Points, in no order, along strands that fork, close into loops and pass close to each other.
In the rows, zero is written as 128.
Points whose rows are less than 169 apart are linked; no others are.
(66): [145 127 164 153 173 143 115 132 110  99 107  93 156 121 122  77 139 153
 130 118  78  66 184 162 109  73  69 134 158 144 136 156 141 143 139 149
 123 158 134 151 112 128 164 139 114 157 160 109 171 144 166 110  63  89
  86 126 172 126 127 112  89]
(1047): [177 132 172 125 188 101  99 124 128 149  99 123 118 167 102 133 113 128
 113 143  73 117 160 146 105 138 107 126 181 178 118 107 122 128 178 137
 158 165 115 165 115 112 135 183 185  94 166 123 163 179 200 154  95 120
 107 125 171  94  83 105 104]
(985): [148 111 110 122 122  83 125 126 157 153 143 137 162 134 110 129 125 126
  91 139 137 157  88 143 175 125 140 151 145 131 120 123 181  97  91 116
 150 122 147 121 109  83 108  97 120 124 143 138 132  76 162 135 155 109
 173 107 167 124 137 153 120]
(510): [118 119 118 110 161 106 121 121 116 145 125 112 170 100  85 127 133 128
 118 134 117 105 129 123 114 129 135 136 164 140 141 111  89 100 127 157
 131 135 121 158 134 127 139 156 121 121 158 119 143 123 144 139 128 146
 165 138 114  90 127 121 138]
(290): [107 161 140 168 123 173 145 156  62  86  81 120 120 136 143 126 118 115
 166 113 127 142 197 108 112 177 112  98  81 189 132 111 118 175 176 112
 126 148 131 163 133 130 148 161 162  74 132 136 155 147  90  91  43  71
 107 136 128 141  90 120 124]
(918): [ 96 129 131  88 111 154 140 115 112 133 163 143 128 126 134 142 100 107
 146 122 158  92  88  98 102  73 143 155 131  75 179 103  81  86 120 115
 109 102 100 103 158 162 114 115 139 194 104 119  93 140 141 161 193 206
 124 143  88 130 157 106 154]
(814): [128  58 138 133 136 124 114 154 104 141 106  73 160  91 113  52 140 136
 107 119 131  85 134 105 117 172 129 103 128 147 123 154 136  92 137 150
 121 100 125 153 116  52 175 128  83  84 108  94 161 122  94 111 104  95
 146 108 119 112 127 146 131]
(248): [159 108 150  95 176  87 118 145 156 157 115  95 180 116 113  51 153 164
  59 140 106  74 136 135 142 131 110 156 207 144 115 179 145  73 114 160
 106 120 140 131 125  67 169 136  97 118 135  90 169 151 134 147 110  95
 146  99 125 114 116 116 105]
(654): [156 136 178 171 203 127 124 140 107 103 127 112 118 166 126  82 126 137
 137 102  54  90 181 159 122  72  83 116 136 129 143 129 145 127 149 148
 141 141 126 147  98 148 132 131 143 159 141 117 143 178 169 106  65 103
  85 118 165 141 113  94  93]
(447): [153  59 154 112 142 111 117 156 169 151 114  62 153 112 149   4 150 141
  89 127 127  74 142 120 137 199 126 117 152 130 100 190 165 111 109 150
 104  84 122 128  84  30 184 118  83  93  93  87 169 110 109 132 107  92
 132 113 115 130 114 134 108]
(285): [118 146 133 149 126 143 141 131 107 159 148 160 159 100 134 135 114 152
 114 135 126 163 105 145 133 119 140 126 102 138 103 129 159 110 138 112
 167  96 140 139 167 127  99  48 128 131 124 150 128 113 120 112 138  92
 160  76 179 138 153 154 111]
(272): [152 157 129 111 124 155 152 107 157 123 125 128  99 167  96 146 101  76
 143 120 146 126 116 115 127 136 119 134 116  93 147  90 110 120 118  92
 135 130 119  77 114 118  75 133 110 128 106 120  73 154 134 151 166 189
 133 133 102 134 149 135 163]
(710): [ 80 122 128  82 153  98 148 136  90 125 148 143 174 126  80 141 132 123
 100  84  97 120 102 143 136  33 138 134 186 118 136 106 106  80 117 165
  94 133 126 137 150 163 164 127 135 166 145 152 154 130 157 104 138 141
 168 128 107 127 163  84 106]
(902): [120 142 159 160 185 141 136 149 114  99 129 119 101 176 112 101 108 120
 150 108  77 109 158 142 121  82 101 121 114 124 143 106 120 148 135 138
 134 143 125 145 120 182 117 142 159 145 137 104 137 174 157 123  79 136
  87 139 142 145 120  86 107]
(144): [167 108 150  93 175 128 123 118 159 151 113  93  77 148 122 142 117  97
 121 144  97 112 166 124 126 165 137 115 166 150 133  88 105 116 156 148
 164 142 121 126 103 140 109 200 144 102 127 127  84 166 138 167 126 177
  77 128 126  77 110 111 160]
(243): [132 128 165 133 167 130 147 138  88 110  94 110 201 111 101  88 159 148
 114 112  91  97 168 142 128 120  88 118 156 150 143 128 128 105 142 138
 128 146 133 146 139 119 160 125 113 110 141 118 178 147 138  97  66  80
 138 105 144 111 121 112  95]
(485): [121 165  95 101  76 142 139 141 110  78 126 166 137 139 150 167 137 131
 139 134 149 180 136 116  93 127 151 128 128 133 138 113 120 159  95  88
  76 164 164 133 168 175 119 117 138 119 135 155 125 129 125 110 143 124
 188 139  93 173 143 121  94]
(881): [127 204 112 147 114 154 136 148  92  71 123 184  94 160 177 154 119 115
 166 138 129 158 210 159 100 149 126 125 101 189 117 113 128 190 136  88
 102 162 143 147 133 184 111 137 177  82 130 190 110 173 130 114  62  81
 117 157 120 177 109 124 105]
(1036): [ 95 138 139  94 176 139 139  70 110 155 129 133 139 123 100 131 105  95
 129 129 131  61 128 119  98  89 131 115 178 113 173  88  74  51 154 130
 133 116  61 131 129 195 148 159 139 173 104 119  76 180 129 154 160 210
  89 146  86 103 153 106 184]
(1051): [117 115 149 132  88 146 133 117 146 102 166 161  94 134 142 150 135 145
 136  88 169 154  32 120 111  74 181 155  98  79 104 162 182 133 121  80
 124 101 117 118 147 123  93  59 158 212 123 147 114  91 128 123 201 104
 152 126 133 216 175 105  98]
(853): [136 155 138 152 139 153 129 126 103 140 108 156 162  92 152 106 138 131
 123 127 101 147 168 148 125 138  93 112 127 174 117 134 138 120 163 133
 153 133 155 145 135 113  99  65 146  79 142 136 154 135 135  98  71  76
 153  78 196 112 102 145  98]
(143): [144 127 150 160 184 137  97 117 141 119 124 138  20 172 131 123 109 113
 133 134 109  94 152 142 121 124 144 114 107 152 114 125 124 120 148 155
 171 120 118 181 103 165  73 172 182 105 123 113 104 172 168 150 126 150
  77 143 161 115  87 119 136]
(820): [112 129 109 103  83 143 168 126 100 127 103 131 142 127  96 123 123  85
 140 121 137 130  94  65 155 151 120 128 136  83 162  87 121 119 120 122
 113 128 105  82 105 101 145 144  65 120 105 125 103 132  71 130 172 172
 149 132  53 102 153 143 160]
(134): [154  62 121 135 122 109 118 127 194 125 136  90 125  98 165  68 175 176
  99 124  99 107 135 152 153 128 114 127 135  95 113 180 142 165  83 179
 114 114 123 114  74 102 167 121  71 127 122 101 147  91 134 135 111 132
  77 110 127  98 101 108 108]
(244): [129 123  79 190 128 178  81 103 140  93 148 141  64 100 167 118 160 137
 144 162 135 123 108 105 121 129 119 147 104 147  98 184 125 186  82 156
 125 152 110 109 108 137 135 118  83 133 154 105 152 112 141  98 108  95
  99 155 136 121 107 139 120]
(1053): [157 152 130  97  97 149 132 107 182 119 153 130 109 152 132 149 123  79
 142 116 154 124 112  98 139 130 116 149 125  68 155 106  96 146  96 108
  97 144 128  66  99 127  90 147 108 164 118 124  75 123 130 149 184 210
 123 144  88 135 141 107 154]
(421): [102 118 121 178  81 129 116 156 163  96 162 119 105 121 155 145 150 157
 139 127 189 161  53 107 135 107 144 157  81  85 117 131 140 119  76 120
 112 127 106 109 127 109 117 102 117 184 168 134 115  68 128 139 173  89
 138 153 110 163 135 109 147]
(697): [125  92  94 115  94  88 130 152 157 123 140  95 122 122 121 120 153 140
 125 108 132 158 102 106 151 117 149 147 148 101 142 130 128 127  77 174
  97 130 139 112 105 112 136 139  94 125 162 122 136  76 133 114 159 127
 138 138  77 116 114 117 147]
(668): [140 125 130 110 133  93 126  82 206 135 153  92 138 105 158 154 159 134
  84 138  99 104 166 181 133 126 142 120 145  97 135 163 112 144  92 159
 129 138 146 124 107 172 163 137 139 172 120 117 101  71  84 184 153 215
  74 141 127 101 112 101 154]
(538): [178 153 161 110 195 105 132 118 114 142 124 148 158 179  90 119 113 118
 104 121  74 130 150 152 139 107 107 149 175 164 121 103 128 112 178 130
 160 135 131 140 131 132 116 123 170 109 132 139 167 168 180 146 100 122
 148 102 183 117 121 117  84]
(129): [135 126 147 143 161 141 129 127 114 136 100 113 110 170  96 138  93 100
 124 123 130 136 138 114 147 160 127 104  95 132 133 110 129 107 174 120
 185 115 107 133 124 120  76 149 141  55 110 121  93 168 117 148 119 157
 138 133 145 112 120 141 148]
(1048): [151 110 134 117 166  78 100 139 187 186 168  93 162 120 159  81 143 158
  60 144 110  76 120 190 160 123 125 142 157 137 123 172 164  73  76 166
 118  80 141 113  87  89 152  98 127 157 132 103 120  79 164 163 163 122
 140 124 147 119 110 133 116]
(361): [ 85 118 131 152  60 125 136 119 131 134 135 111 128 126 137 170 114 134
 152 135 187 150  49 104 162 131 122 150  88  52 163 106 131  69 106  86
 122  98  78  92 142  95 119 107 111 181 127 132  83  90  86 176 203 134
 132 182  75 162 150 135 180]
(569): [173 129 177 124 212 116  62 107 147 165 126 121  91 138 116 110 107 142
  90 153  86  97 156 157  99 147 115 125 190 195 116 138 119  96 194 146
 163 137 107 174 100 118 136 159 199 112 139  99 135 174 196 169 103 125
 109 123 196  94  79 103 109]
(527): [136 176 108 169 111 144 118 138 134 138 129 153 119 147 118 158  92 116
 151 141 166 166 124 128 110 175 143 126  77 156 112 128 140 151 145  93
 181 113 129 143 139 133  70 103 136  83 119 147 117 130 134 137 122 124
 154 128 175 129 134 171 153]
(897): [149 171 118 103  86 140 159 162  96  89  76 144 115 145 132 153 122  85
 155 121 112 162 189 107  86 185 121 116 134 163 116  75 122 182 153 103
 114 179 151 107 140 126 131 175 130  70 129 171 141 176 102 114 103 133
 122 160 101 146 111 145 121]
(364): [100 142 111 101 109 143 158 124  72 125  89 141 150 138  98 125 111  90
 156 129 129 111 119  60 101 128  92 114 155 106 180  62  90 109 145 120
  99 139 113 111 133 145 139 158  99 138 110 121 103 166  91 140 138 163
 139 148  69 100 142 134 174]
(692): [132  83  97 134 119 138 110 127 144 111 109  75 106  69 137  96 159 153
 147 154 126  99 147  99 128 156 131 124 153 158 113 167 133 166 115 188
 118 145 157 156  79  88 168 161  96 107 160  99 174  96 144 103  99 105
  93 156 113  92 118 142 138]
(234): [133 137 113 153 123 109 136 134 153 162 133 156 163 130 123 147 114 162
  96 149 142 171 102 148 160 133 133 122 110 136 100 128 198 115 115  87
 166 108 157 106 123  70  93  41 135 127 125 142 120  92 163 121 145  87
 169  89 205 146 145 177 117]
(210): [133  96 127  90 114 111 165 135 120 150 102  94 152 137 102 106 136 106
 127 123 139 124 112  77 163 179 136 122 135  92 133 105 128 119 117 125
 134 125 118 103 108  82 140 158  72  94 101 125 133 121  86 121 154 150
 138 128  92 107 123 151 154]
(551): [133 140 141 137 167 133 129 126 106 110 127 122 135 143 100 116 117 117
 139 114 112 108 147 120 103 114 117 125 134 123 137  95 107 133 131 132
 147 142 138 139 125 157 115 160 126 118 147 117 131 163 146 123  93 154
 123 126 130 116 118 103 117]
(57): [ 96 101 135 157  85 128 143 138 125 144 121 111 146 118 119 142 119 116
 148 129 200 147  83  87 142 186 134 129  75  82 146 102 126 119 115 100
 139 106 100  94 138  91 125 126  83 128 109 111  93 102  73 151 163 125
 133 150  96 137 149 164 182]
(917): [111 158 159 179 143 184 119 125  84 100  93 143 129 110 179 108 140 127
 151 123  99 127 162 148 117 125  84 110 119 181 127 135 127 162 164 129
 135 150 122 147 118 130 115  78 140 100 140 124 156 139 143  80  44  53
 114 112 179 133  99 129  89]
(942): [153 158 170 145 173 133 150 127  93 139 117 153 157 143 130 104 124 132
 113 112  93 141 142 161 138 116 105 133 141 161 124 114 149 107 167 123
 172 124 141 149 131 115 103  57 157 101 121 128 156 162 149 115  86 101
 165  90 203 128 120 142  82]
(572): [153  48 141 112 131 106 111 137 190 139 128  57 141  98 176  36 168 157
  89 131 112  81 159 144 143 178 126 119 147 123 122 203 150 134  84 176
 101  97 132 132  73  60 185 136  90 121 109  90 157  89 106 137 118 120
  87 118 105 105 100 125 123]
(1066): [135 120  95 138 132 134 100 102 153 106 186 138  94 102 143 133 145 154
 139 141 123 116 128 155 120  65 138 157 134 116 102 167  99 194  92 179
 111 127 156 125 100 189 146 136 118 190 129 105 118 102 135 128 121 156
  72 151 129 123 137 105 120]
(990): [112 138 125  89  85 149 134  94 146 119 176 136 110 135 148 151 118 124
 147 105 166 100  60 106 107  84 151 159 109  53 174 135  90  99 122 111
 102  95 113  94 148 144 112 120 151 226 116 110  78 105 121 171 217 188
 128 158  88 157 145 101 164]
(794): [ 81  86 132 143  94 133 129 167  76 139 104 107 181  81 130 101 139 140
 118 118 143 134 123 116 110 143 123 107 123 151 128 143 136  98 141 153
 110 107 137 164 150  89 158 100 101  82 129 117 155 113  84 103 110  80
 152 106 114 108 134 160 147]
(658): [148 124 140 101 181 104 117 132 124 165  96 107 177 123  77 116 132 123
  88 135 115 107 151 125 119 165 129 130 184 166 129 124 101  91 172 126
 145 145 126 152 138  92 148 175 133  78 151 127 152 169 143 152 111 133
 173 124 143  86 122 135 121]
(443): [ 86 136 123 130 104 150 153 156  85 120 116 139 170  93 147 128 136 137
 153 122 146 158 132 125 121 148 120 111  96 137 126 115 120 127 145 121
 111 134 139 149 182 159 142 104 123 103 132 143 149 126  87  86  83  85
 147 106 117 137 134 135 129]
(487): [ 87 124 115  77  95 114 133 143  89 119 162 155 146 126 103 166 119 121
 113  99 136 141  80 119 128  53 154 129 168  98 160 102 104  95 103 142
  84 128 142 131 161 157 135 116 132 152 142 142 133 123 133 113 167 151
 174 125  77 143 154  97 117]
(570): [138 197  99 124 107 153 136 133 114  87 134 207 105 143 170 157 122 136
 164 137 140 176 173 145  92 147 143 147 105 168 113 117 126 176 123  85
 116 154 159 134 160 186  99 111 159  91 128 176 118 153 127 108  97 102
 155 140 136 173 126 132  86]
(991): [113 119 132  93 111 128 152 113 111 123 168 172 125 149 132 164 112 132
 133  91 155 148  66 125 116  66 186 146 108  93 115 135 167 128 135  81
 146 108 140 121 177 139  89  74 139 180 107 158 120 105 143 114 177 135
 175 100 140 175 179 135 105]
(20): [153 116 125 130 171  94  90 109 165 175 171 135 142 108 134 114 129 137
 103 157 104 103 120 170 129 128 162 145 156 148 103 146 128 103 107 155
 145 118 132 153  83 112 132 111 149 165 147 105 121  71 184 151 155 128
 141 132 171  96 108 133 121]
(521): [147 164 114 173 116 153 111 143 130 139 107 154 128 113 150 127 117 121
 146 137 134 160 145 129 121 162 114 121  78 173  94 132 135 155 149 118
 169 135 136 149 132 124  86  97 144  73 128 131 143 128 139 114  95  98
 141 107 181 119 107 150 122]
(74): [ 90 125 149 146 125 169 165 156  60  97  89 123 159 117 139 125 132 121
 179 110 135 149 164 107 106 173 107  99  71 153 130 102 107 169 156 109
 115 127 128 151 147 157 159 127 129  94 117 121 149 131  82  72  46  79
 110 126 130 159 128 124 129]
(962): [ 98 121 119 178 106 192 132 157  91  89 118 147 104 129 169 117 151 133
 185 134 161 142 136  99  88 184 132 116  68 173 116 132 104 194 127 135
 115 141 106 132 151 165 140 117  97  94 121 103 151 129  89  91  64  62
 116 137 130 164 139 118 111]
(828): [181  84 156  86 175  96 127 139 141 132  87  74 171 124 107  55 166 148
  89 118 107  71 169 128 115 160 107 142 209 163 132 170 138 101 153 133
 118 143 130 139 133  62 181 189 108  97 140  97 197 166 122 142  84 119
 115 109 112  96 106 106 104]
(641): [143  73 102 148 109 105 121 145 159 112 128 100 130 101 143  88 161 159
 120 127 133 117 112 112 137 138 130 127 127 116 121 157 133 156  79 180
 123 125 147 122  84  98 152 128  76 123 150 110 149  90 141 107 116 121
 111 128 108 102 102 118 132]
(1055): [ 95 122 150 155  73 111 136 150 157 114 158 124 124 131 137 177 131 158
 119 105 188 169  36 135 164  88 158 146  86  64 110 130 185 103 102  72
 131 111 120 109 117  78 104  82 140 199 147 146 101  80 119 132 190  95
 150 144 116 204 159 115 127]
(491): [151 114 144 100 152  81 109 148 183 174 151  86 169 125 136  47 147 161
  58 147 115  68 126 171 160 125 117 147 192 131 123 186 165  53  81 183
  96  72 136 127 113  83 155 119  95 131 115 102 139 117 143 164 145  90
 143 118 109 114 116 125 120]
(91): [112 122  81 151  97 134 100 131 144 105 154 122  89 118 142 138 144 137
 141 138 175 122  87 107 110 134 157 174 109 121 124 139 120 138  82 151
 117 129 131 117 141 157 112 130 129 182 158 121 113  92 132 145 183 123
 145 171 110 140 124 107 149]
(690): [123 103 119 119 108  72 133 143 155 142 150 112 143 136 101 132 137 130
  77 115 147 155  86 131 181 101 147 135 150  96 142 113 150  85  88 145
 123 113 137 107 107  90 121 119 111 126 158 133 128  73 143 132 182 133
 161 123 102 119 128 123 135]
(438): [ 81 151 106  97 102 111 157  93 116 177 154 157 157 122 101 208  81 151
 122 141 160 184 118 166 177  89 156 119 119 113 123 150 163 119 171  59
 143  86 142 130 207 144 110  96 167 143  96 194 109 121 119  97 170 121
 167  89 146 157 195 185 117]
(104): [ 85  87 125 153  63 114 144 171 119 156 126 112 147  85 112 131 136 140
 138 119 187 194 107 112 162 180 142  88  81  88 118 125 146 129 127 111
 116  94 114 121 155  96 175  97  92  98 114 136 147  87  55  98 138  91
 151  90 108 133 152 180 157]
(826): [116 133 121  93 105 105 141  90 179 137 137  99 134 107 142 164 162 125
 110 144 136 104 139 144 135 116 108 125 134  85 171 134  85 129 103 162
  89 123 131 103 109 164 151 138 141 193 116 123  87  78  71 168 186 221
  99 143  71 104 109 105 176]
(637): [148 125 125  94 151 110 120 111 136 111 183 153 124 149 122 134 136 117
 126 105 117 106 104 140 126  77 160 153 136 105 111 123 112 129 102 153
 134 118 146 121 120 157 118 129 131 186 132 124 125 102 167 126 156 178
 142 124 138 125 143 104 117]
(55): [ 91  91 120 167  65 123 130 174 130 143 117 108 136 106 122 128 157 122
 147 128 193 167  75  88 145 194 152 115  70 101 125 118 150 138 104 106
 121 111 115 114 129  77 156 115  83 127 126 127 127  76  71 129 160 107
 142 142  98 149 133 164 172]
(246): [155 138  85 165 121 149  84 129 151 102 143 143  77 131 149 121 150 132
 153 155 148 129 102 105 111 151 142 163 102 142  92 145 121 175  89 132
 129 161 114 109 129 143 108 146 107 135 153 127 124 107 145 126 133 121
 137 163 128 136 114 121 132]
(270): [125 165 117 155  97 128 138 125 193 165 117 165 130 109 155 174 146 159
 157 164 167 211 123 148 152 182 112  97  72 141  96 146 183 168 139  57
 134 123 134 114 154 125 106  71 126 113  94 173 119  96 116  92 132  75
 136  60 193 163 160 182 113]
(558): [130 105 126  92 138  97 142 103 155 160 170 114 157 140 106 134 128 112
  86 110 121 117  97 135 158  82 147 162 151  92 124 125 122  89  99 149
 138 104 125 105 121 119 112 134 123 150 118 135 114 104 144 142 181 179
 158 120 119 114 147 108 126]
(796): [ 78 107  93  92  83 139 159 111  69 135 102 146 136 113 125 144 120 108
 152 132 145 107  77  75  95  86  89 131 166 109 200  67  88  91 114 131
  64 125 103 114 155 155 160 138 104 163 115 105  96 156 105 149 164 171
 119 160  54 116 145 110 173]
(657): [ 67 115 122  97 142 126 147  89  68 157 100 159 156 113 108 131 111 107
 140 138 129  70  94  97  89  61 106 127 171 123 197  73  68  35 132 142
 106 112  55 132 167 172 181 155 140 173 110 117 105 179 134 161 147 177
 107 166  80 104 155 126 177]
(836): [152 100 120  99 108 117 157 145 125 146  92 102 161 128 100 108 124 107
 126 117 124 157 135  95 164 198 146 119 126 124  89 118 152 151 134 107
 152 129 152 118 129  60 135 145 107  74 107 136 169 128  96 107 118 122
 147 110 139 120 126 161 122]
(955): [137 130  99 130 102 113 146 151 135 157 104 114 175 123 106 139 110 120
 122 138 144 184 134 114 156 179 140 102 100 135  93 129 152 151 141 102
 151 126 145 126 143  81 120 115 113  67 116 161 147 115  94 111 125 114
 160  89 152 114 144 181 138]
(598): [128 137 140 111 145 109 158 116  98 151 157 154 163 134 107 150 103 129
 115 107 134 141  90 150 147  87 163 144 130 122 114 136 162 101 139 101
 164 101 134 133 167 126 105  72 134 148 105 153 121 124 153 117 148 141
 179  87 168 153 171 141 104]
(455): [129 155 118 203 156 162  82 118  96  83 105 173  18 167 154 139 107 111
 140 147  72 126 159 129 140 109  99 108  97 174 104 140 149 163 158 148
 121 150 110 162 103 172 115 154 177  94 140 128 147 184 173 109  70  78
  59 168 148 129  63 114  93]
(784): [ 78 140 103 113  70 117 146 120 150 160 139 139 134 111 107 220  94 158
 144 152 178 204  92 149 176 117 128 100  95  77 139 151 165 132 135  44
 113 110 135  97 197 138 106  99 140 144 104 174 101 123  74 102 174 114
 171  79 117 169 183 188 134]
(792): [148 155 133 125 139 136 137 118 124 152 101 128 113 171  77 160  88  87
 136 133 141 139 136 109 142 157 136 123 126 110 144  98 131 117 142 101
 167 129 120  97 112 117  68 150 117  83 103 137  85 173 132 156 133 181
 140 147 135 121 138 160 149]
(880): [145  99 171 119 181 141 140 137 108 144  86  84 100 164 106 116 109  94
 121 112 105 103 152 106 130 176 125  96 122 140 141  95 127  90 168 130
 177 131 111 143 106 109 115 192 136  65 116 115 108 185  93 143 111 151
 101 120 120 112 103 120 153]
(512): [107 157 123  95  76 150 146 120 111  95 148 157 116 139 120 173 105 125
 140 118 182 160  80 114 105  91 164 135  98  85 140 126 130 127 121  66
 110 123 136 110 174 146  85  96 150 164 120 144  91 127 108 136 182 144
 177 124 114 177 166 130 120]
(334): [151 101 128 104 150  98 101  93 182 144 165 101 145  90 154 132 151 159
  86 159  83  85 176 189 130 115 152 130 163 133 120 172 121 143  93 176
 143 125 148 139 100 160 161 142 132 160 110  95 118  91 113 167 121 176
  69 136 134 104 112 100 130]
(884): [170 100 142 112 187 109 112 109 177 147 135  79 115 124 137 118 125 138
  97 143  88  87 173 148 119 154 130 125 150 132 131 143 109 120 133 159
 159 137 133 126 112 146 131 173 133 122 118 112 102 132 121 163 122 173
  80 116 131  91 114 108 141]
(268): [ 88 136  95 120  50 131 142 141 123 134 129 139 137 121 112 191 109 145
 133 136 177 199  76 108 150 120 149 124  98  86 142 119 135 121 115  68
 102 122 116 115 203 133 116  94 120 137 127 161  97 117  63 130 185 110
 161 119  90 175 172 162 150]
(625): [116 149 139  90 146 142 146  90 133 142 145 122 117 138 124 129 110  92
 131 124 132  77 129 123 107  93 118 121 154 106 162  92  69  96 135 139
 115 123 122 107 124 186 125 152 133 172 122 108  78 157 124 155 167 229
 105 133  86 104 146 109 175]
(518): [144 166 148 193 153 169 114 132 101  98 100 160  73 158 169 120 126 124
 153 120  66 140 168 132 138 121  83 109  98 175 123 126 146 164 168 128
 138 151 113 139 109 146 103 122 148  90 137 127 162 161 161  93  46  69
  82 132 179 148  94 117  96]
(241): [103 123 120 113  76 116 126 111 154 137 162 118 122 128 142 170 117 127
 135 112 175 115  44 126 143  86 134 156  95  45 172 136 118  69 117 105
 104  80  97  98 144 106 112 115 146 217 128 131  82  77 110 170 220 161
 117 183  75 164 142 109 170]
(139): [102 117 148  97 159 108 151 138 100 129 157 139 173 123 102  96 147 144
 117  89  89  79 125 157 121  43 117 142 169 117 129 122 122  85 124 169
 121 117 143 129 141 172 160 130 117 188 124 126 146 148 159 117 119 133
 144 124 129 125 152  81  94]
(1021): [155 134 142 117 154 130 132 131  93 131  79 114 188 106 105 106 150 138
 107 133  95 116 170 141 111 159 100 130 170 182 137 126 123 115 167 125
 131 174 132 165 134  82 161 151 141  73 156 130 197 144 154 115  72  89
 156 112 154  79 106 117  99]
(1076): [152 134 112 183 158 154  65 107 135  97 130 149   6 154 145 151 102 124
 135 156  77 111 161 128 128 106 127 127 120 158  94 145 133 176 153 160
 150 147 115 160  97 177 111 177 175 108 138 124 121 174 168 133 101 131
  29 168 148 110  82 124 132]
(791): [113 148 111  86 105 115 143 133 110  91 128 153 135 148 109 151 124 111
 128 116 129 153 114 115 113 103 144 122 152 105 139  94 108 147  88 127
  86 173 164 116 151 157 110 126 115 126 145 160 132 137 140 107 145 136
 177 136  91 138 151 115 110]
(171): [149 146 151 162 107 156 135 150  83  79  72 117  84 152 153 140 121  98
 163 114  91 146 202 123 105 166 104 104 109 199 125 135 133 196 176 107
 126 177 126 154 117 106 152 179 166  59 137 162 182 158 119  91  42  67
  70 146 138 141  85 124 101]
(486): [145 108  98 132 144 139  84 100 150 104 135 102  94  82 132 133 147 155
 131 161 121  97 149 142 127 109 130 137 161 146 104 161  99 174 114 189
 134 152 154 154  91 155 155 157  98 145 156  90 144 107 154 127 101 139
  78 145 137  92 106 138 124]
(238): [139 126 121 105 162 103  83 108 142 144 183 147 110 118 113 136 127 130
 150 140 117 113 112 156 123 110 187 150 151 132  92 144 102 132 121 167
 132 128 126 155  96 146 132 140 157 185 151 110 117  73 189 153 171 166
 143 141 139 106 120 114 132]
(32): [109 150 107 128  91 105 146 153 157 169 123 135 154 100 130 168 125 135
 146 152 163 207 146 145 186 206 124  86  85 122 103 139 156 155 147  78
 129 118 147 118 167 112 126 118 115  98 111 180 132 111  87  85 127  90
 150  58 149 125 164 203 148]
(16): [148 188  96 170  94 124 122 136 153 130 131 179 109 149 121 165 118 139
 156 145 165 195 118 149 122 157 141 132  68 138  96 133 152 164 127  76
 160 128 129 110 153 125  77  85 142 125 119 166 101 110 134 126 142 113
 158 111 189 171 153 176 121]
(986): [163 129 163 166 206 121  76 108 122 140 135 124  60 147 144  92 111 129
 110 148  78  88 162 156 116 102 112 117 145 170 124 151 136  98 180 163
 168 116 134 184  87 138 112 130 187 114 135  81 127 169 184 142 110 120
  95 130 194 105  78 121 103]
(627): [117 138 102 210 133 205  89 129 113  99 137 166  66 106 178 107 154 139
 160 152 136 141 123 109 113 157 103 133  80 173 106 160 133 186 127 141
 134 145  96 118 135 150 110  99 100  97 129 114 147 116 123  96  69  74
 106 149 155 141 122 135  99]
(1067): [153 174 127 142 102 135 137 164 101  73  90 163  75 186 169 164 116  98
 160 124 101 160 215 133  90 168 117 110 108 186 108 112 134 193 144 111
 104 170 126 132 146 152 124 170 161  57 127 184 139 187 130 121  71  85
  88 172 103 153  92 134 103]
(691): [131 134 130  89 110 132 142  96 178 129 141 108 128 133 141 128 139 113
 128 119 133 109 119 114 135 106 104 125 129  73 163 116  82 127 110 141
  97 126 132  70 108 146 125 144 105 182  99 117  85 113 100 158 196 225
 111 139  83  93 129  92 170]
(275): [129 112 127 117 130 120 122 103 143  97 185 156 111 127 142 117 133 147
 129  97 109 101 130 157 105  30 138 151 126  86 105 142 109 196 113 152
 112 118 161 113  95 190 140 129 133 209 115 107 120 134 149 128 123 185
  86 117 126 143 142  94 108]
(45): [120 169 126  90 119 126 171 138  76 117  73 144 167 147 105 143 118  93
 157 114 129 143 188 105 100 172 125 106 137 149 150  80 107 153 159  98
 114 170 142 127 141 138 144 182 149  93 136 157 148 183  87 100  82 119
 134 149 101 125 121 140 139]

How many points has the smallest loop of links through each point below? Write - if it is on no loop.
(455) => 11
(275) => 9
(991) => 23
(243) => 8

A fork is a point with three links, a tip a point with one. Leave the first point through the second and follow the links. Name the first fork or tip that comes.
(820); (364) => (625)
(364); (820) => (853)
(637); (238) => (828)
(792); (129) => (691)

Name the points in between on the shortest way along the links from the first point to the second, in order.
(57); (144) => (361), (241), (990), (918), (625), (691), (826), (668), (334), (884)
(518); (918) => (917), (853), (521), (527), (16), (270), (32), (955), (836), (210), (820), (364), (796), (657), (1036), (625)
(828); (512) => (248), (491), (1048), (20), (238), (637), (558), (690), (985), (234), (285), (598), (991)
(45); (985) => (897), (1067), (171), (290), (74), (443), (794), (814), (447), (572), (134), (641), (697), (690)
(74); (784) => (962), (627), (244), (246), (91), (421), (1055), (1051), (991), (512), (268)
(791); (74) => (485), (570), (881), (1067), (171), (290)
